Each row is a point on a landscape with many valleys, with its height.
A ball rolls from a point to the lowest of its 2 nearest points, and stops where none of them is lower. Distance is the straight distance between rows; heights are no part of it.
(819) (h 610): [170, 96, 132, 131, 151, 172, 150, 150, 177, 128, 68, 118, 128, 88, 133, 148, 91, 105, 158, 122, 154]
(738) (h 152): [93, 147, 125, 104, 125, 129, 107, 112, 113, 107, 143, 86, 126, 151, 113, 113, 192, 157, 142, 185, 151]
(150) (h 576): [66, 158, 89, 120, 130, 89, 128, 124, 93, 138, 180, 142, 161, 126, 163, 158, 150, 148, 105, 81, 136]
(270) (h 365): [126, 128, 81, 80, 159, 182, 150, 137, 177, 122, 129, 110, 130, 99, 140, 139, 166, 118, 144, 130, 137]
(484) (h 284): [131, 149, 172, 166, 61, 128, 139, 142, 162, 171, 148, 121, 137, 145, 147, 130, 107, 111, 134, 106, 149]
(343) (h 84): [109, 133, 67, 91, 197, 104, 113, 129, 82, 136, 114, 145, 136, 142, 114, 120, 150, 147, 152, 138, 165]
(76) (h 251): [116, 129, 139, 103, 114, 132, 134, 98, 113, 125, 140, 142, 124, 187, 122, 109, 189, 154, 115, 181, 122]
(636) (h 589): [57, 150, 74, 109, 130, 81, 143, 133, 154, 120, 148, 132, 147, 108, 162, 151, 124, 141, 91, 84, 145]
(768) (h 410): [190, 86, 117, 140, 126, 149, 143, 107, 130, 104, 102, 188, 137, 89, 150, 137, 126, 103, 137, 110, 60]
(646) (h 489): [98, 159, 106, 134, 87, 112, 96, 143, 145, 165, 149, 102, 151, 153, 148, 163, 125, 137, 159, 121, 191]
(231) (h 105): [100, 157, 203, 134, 54, 139, 150, 150, 165, 100, 149, 64, 146, 126, 125, 131, 129, 145, 66, 141, 119]
(417) (h 412): [102, 137, 87, 89, 90, 82, 154, 126, 232, 137, 114, 153, 85, 153, 122, 95, 69, 126, 89, 111, 132]
(360) (h 607): [84, 151, 110, 122, 150, 105, 139, 137, 143, 129, 167, 119, 116, 102, 157, 105, 116, 126, 110, 79, 128]
(572) (h 321): [132, 119, 120, 122, 141, 132, 155, 99, 81, 133, 123, 163, 159, 167, 134, 140, 185, 145, 115, 156, 111]
(745) (h 306): [112, 141, 134, 128, 132, 120, 180, 129, 190, 90, 135, 109, 151, 94, 157, 159, 115, 145, 82, 97, 130]
(550) (h 145): [136, 123, 113, 116, 162, 158, 176, 136, 191, 86, 124, 118, 126, 72, 152, 133, 126, 127, 110, 115, 117]
(357) (h 664): [150, 139, 137, 144, 189, 125, 158, 140, 100, 137, 133, 165, 119, 69, 136, 94, 94, 90, 124, 84, 93]
(517) (h 347): [142, 142, 162, 192, 92, 111, 165, 136, 141, 152, 159, 150, 164, 122, 151, 146, 103, 119, 122, 61, 130]
(810) (h 257): [144, 89, 133, 152, 135, 133, 87, 91, 62, 103, 157, 152, 115, 140, 135, 126, 172, 131, 149, 143, 90]
(626) (h 402): [177, 70, 111, 128, 112, 162, 89, 112, 106, 105, 111, 127, 139, 134, 108, 158, 172, 121, 189, 142, 120]
(736) (h 213): [109, 160, 176, 115, 122, 185, 145, 159, 91, 117, 103, 46, 144, 109, 85, 105, 159, 120, 120, 178, 136]
(429) (h 191): [127, 155, 173, 137, 58, 96, 129, 126, 156, 171, 170, 149, 96, 173, 133, 96, 105, 113, 106, 108, 131]
(797) (h 477): [60, 133, 92, 105, 80, 74, 144, 125, 172, 131, 91, 138, 151, 169, 106, 134, 93, 155, 51, 134, 136]
(329) (h 253): [128, 135, 162, 101, 141, 162, 140, 154, 65, 122, 60, 94, 142, 137, 72, 104, 150, 138, 123, 193, 135]
(514) (h 131): [127, 146, 152, 119, 130, 185, 138, 149, 98, 153, 136, 93, 141, 107, 102, 97, 170, 101, 143, 138, 139]
(418) (h 348): [159, 90, 123, 122, 147, 165, 81, 136, 80, 133, 128, 113, 124, 106, 101, 132, 152, 100, 183, 124, 134]
(15) (h 464): [158, 98, 91, 113, 124, 180, 123, 133, 162, 116, 125, 123, 156, 126, 132, 181, 178, 125, 165, 136, 133]
(194) (h 503): [157, 106, 139, 112, 161, 135, 145, 123, 105, 137, 55, 170, 118, 154, 132, 130, 93, 134, 116, 162, 110]
(795) (h 646): [110, 156, 114, 123, 187, 97, 133, 117, 88, 129, 174, 169, 101, 80, 158, 104, 116, 116, 122, 92, 80]
(255) (h 35): [90, 161, 178, 114, 70, 88, 114, 137, 127, 143, 172, 126, 79, 162, 119, 61, 105, 135, 77, 120, 102]
(390) (h 388): [102, 133, 135, 157, 99, 72, 178, 131, 200, 74, 122, 108, 118, 109, 131, 143, 80, 178, 81, 92, 125]
(621) (h 342): [136, 121, 77, 69, 188, 150, 106, 151, 101, 143, 141, 143, 119, 130, 87, 111, 176, 115, 179, 131, 157]
(598) (h 473): [177, 93, 69, 77, 166, 135, 73, 130, 87, 129, 146, 164, 113, 132, 73, 134, 179, 90, 185, 116, 113]
(615) (h 307): [151, 68, 143, 161, 126, 154, 101, 94, 112, 70, 136, 135, 127, 122, 164, 163, 155, 144, 149, 150, 80]
(47) (h 183): [80, 147, 167, 137, 92, 94, 123, 129, 169, 85, 167, 89, 78, 141, 111, 63, 89, 160, 72, 119, 89]
(358) (h 461): [85, 163, 110, 119, 114, 134, 118, 146, 125, 147, 130, 73, 178, 118, 117, 169, 146, 138, 127, 121, 214]
(596) (h 364): [129, 125, 132, 155, 120, 113, 147, 114, 169, 104, 127, 129, 150, 123, 171, 181, 117, 155, 120, 122, 137]
(51) (h 424): [115, 129, 120, 166, 168, 115, 116, 142, 98, 128, 123, 125, 156, 99, 154, 165, 105, 140, 144, 104, 150]
(331) (h 530): [138, 142, 100, 133, 136, 142, 83, 154, 149, 158, 147, 109, 120, 119, 137, 152, 118, 114, 184, 114, 173]
(607) (h 249): [168, 121, 140, 156, 108, 192, 124, 139, 116, 168, 143, 113, 141, 116, 111, 112, 148, 77, 158, 113, 131]
(599) (h 567): [145, 132, 99, 125, 161, 126, 151, 139, 166, 143, 93, 157, 131, 106, 148, 140, 78, 112, 144, 103, 148]
(749) (h 370): [151, 125, 107, 157, 132, 121, 153, 98, 95, 148, 118, 191, 173, 153, 158, 156, 139, 127, 115, 121, 92]
(253) (h 28): [109, 131, 141, 122, 149, 121, 110, 124, 53, 118, 154, 121, 150, 147, 98, 109, 204, 154, 153, 165, 141]
(283) (h 350): [141, 102, 125, 143, 161, 139, 144, 106, 121, 80, 119, 157, 132, 94, 169, 153, 137, 135, 128, 142, 79]
(183) (h 368): [86, 137, 92, 83, 177, 163, 146, 139, 141, 125, 86, 79, 133, 101, 93, 100, 137, 131, 116, 150, 155]
(133) (h 426): [103, 149, 116, 102, 150, 171, 148, 153, 127, 138, 110, 63, 173, 91, 102, 150, 154, 123, 117, 141, 190]
(570) (h 575): [174, 100, 106, 147, 142, 149, 96, 151, 154, 144, 106, 127, 129, 100, 140, 166, 88, 104, 195, 111, 168]
(237) (h 513): [123, 124, 126, 127, 120, 97, 141, 89, 149, 115, 112, 164, 112, 179, 169, 135, 114, 155, 104, 160, 108]
(287) (h 281): [106, 143, 141, 113, 97, 97, 120, 121, 213, 107, 149, 93, 57, 132, 100, 69, 74, 131, 105, 133, 119]
(516) (h 172): [137, 139, 214, 146, 91, 147, 146, 147, 156, 105, 155, 82, 110, 129, 125, 101, 126, 148, 93, 145, 89]
(363) (h 449): [77, 132, 108, 131, 80, 59, 148, 125, 202, 113, 126, 143, 121, 150, 131, 119, 83, 153, 76, 107, 135]
(426) (h 389): [127, 146, 169, 192, 133, 111, 134, 151, 112, 149, 147, 110, 149, 99, 146, 135, 87, 121, 130, 70, 154]
(169) (h 168): [81, 144, 172, 149, 53, 110, 121, 114, 160, 100, 156, 77, 135, 148, 151, 157, 137, 164, 92, 150, 146]
(364) (h 683): [139, 147, 175, 163, 164, 112, 175, 161, 117, 120, 146, 130, 111, 77, 127, 95, 81, 122, 101, 69, 104]
(580) (h 560): [74, 156, 102, 121, 151, 85, 108, 109, 71, 143, 167, 142, 123, 158, 145, 117, 155, 152, 119, 112, 138]
(323) (h 291): [154, 123, 184, 132, 110, 166, 122, 140, 50, 156, 83, 123, 132, 140, 82, 102, 132, 107, 148, 163, 124]
(249) (h 326): [155, 141, 160, 139, 110, 122, 91, 120, 47, 163, 111, 137, 113, 163, 87, 104, 131, 105, 170, 179, 151]
(624) (h 352): [95, 155, 109, 89, 67, 87, 114, 130, 209, 159, 129, 122, 72, 160, 92, 75, 63, 103, 101, 125, 145]
(785) (h 302): [104, 133, 137, 91, 173, 156, 148, 143, 101, 115, 75, 94, 123, 128, 88, 82, 137, 150, 84, 178, 116]
(402) (h 492): [106, 135, 109, 94, 98, 96, 151, 102, 176, 129, 74, 147, 139, 196, 137, 147, 103, 165, 68, 161, 122]
(147) (h 533): [139, 128, 114, 128, 180, 106, 134, 137, 133, 141, 46, 142, 124, 120, 130, 125, 57, 129, 125, 136, 149]
(207) (h 331): [182, 84, 112, 135, 123, 130, 71, 94, 114, 119, 155, 153, 92, 123, 138, 134, 136, 95, 162, 129, 91]
(629) (h 237): [175, 108, 210, 181, 88, 162, 147, 140, 147, 111, 127, 116, 127, 122, 125, 127, 111, 129, 126, 138, 92]
(729) (h 415): [143, 117, 120, 144, 151, 133, 108, 127, 85, 158, 114, 141, 138, 132, 133, 136, 132, 124, 155, 133, 147]
(302) (h 163): [150, 121, 131, 137, 116, 146, 97, 114, 68, 144, 166, 134, 134, 155, 97, 106, 194, 119, 161, 158, 119]
(392) (h 538): [117, 145, 113, 127, 138, 85, 109, 93, 96, 143, 146, 168, 105, 180, 152, 122, 129, 146, 130, 151, 129]
(31) (h 336): [168, 106, 154, 196, 112, 107, 126, 110, 138, 127, 116, 150, 153, 139, 165, 177, 97, 138, 146, 125, 128]
(179) (h 628): [121, 143, 127, 115, 156, 121, 118, 127, 116, 150, 191, 133, 81, 110, 141, 87, 128, 96, 120, 114, 116]
(512) (h 278): [124, 141, 51, 99, 200, 115, 82, 144, 94, 125, 148, 160, 119, 119, 122, 166, 147, 143, 173, 112, 128]
(55) (h 419): [206, 77, 81, 92, 117, 149, 61, 110, 122, 129, 136, 143, 91, 128, 90, 144, 159, 74, 184, 121, 99]
(161) (h 463): [173, 68, 136, 121, 165, 150, 143, 123, 90, 121, 74, 171, 126, 101, 129, 124, 109, 98, 132, 124, 86]
(77) (h 290): [191, 97, 173, 185, 78, 160, 137, 118, 163, 131, 93, 135, 159, 139, 143, 162, 119, 117, 141, 133, 120]

Call two points neighbours if one is among the 2 nearest of the other. Go from one point of each pair to the other, from neighbour to neighbour, staying as low as possible. Name the highest point that can't be avoided.
(253), (255) => (51)
(255), (343) => (598)
(418), (231) => (363)
(253), (514) => (249)
(231), (550) => (596)

For each start below, name the point where the ball stops.
(795) => (255)
(599) => (253)
(133) => (514)
(797) => (255)
(364) => (255)
(51) => (255)
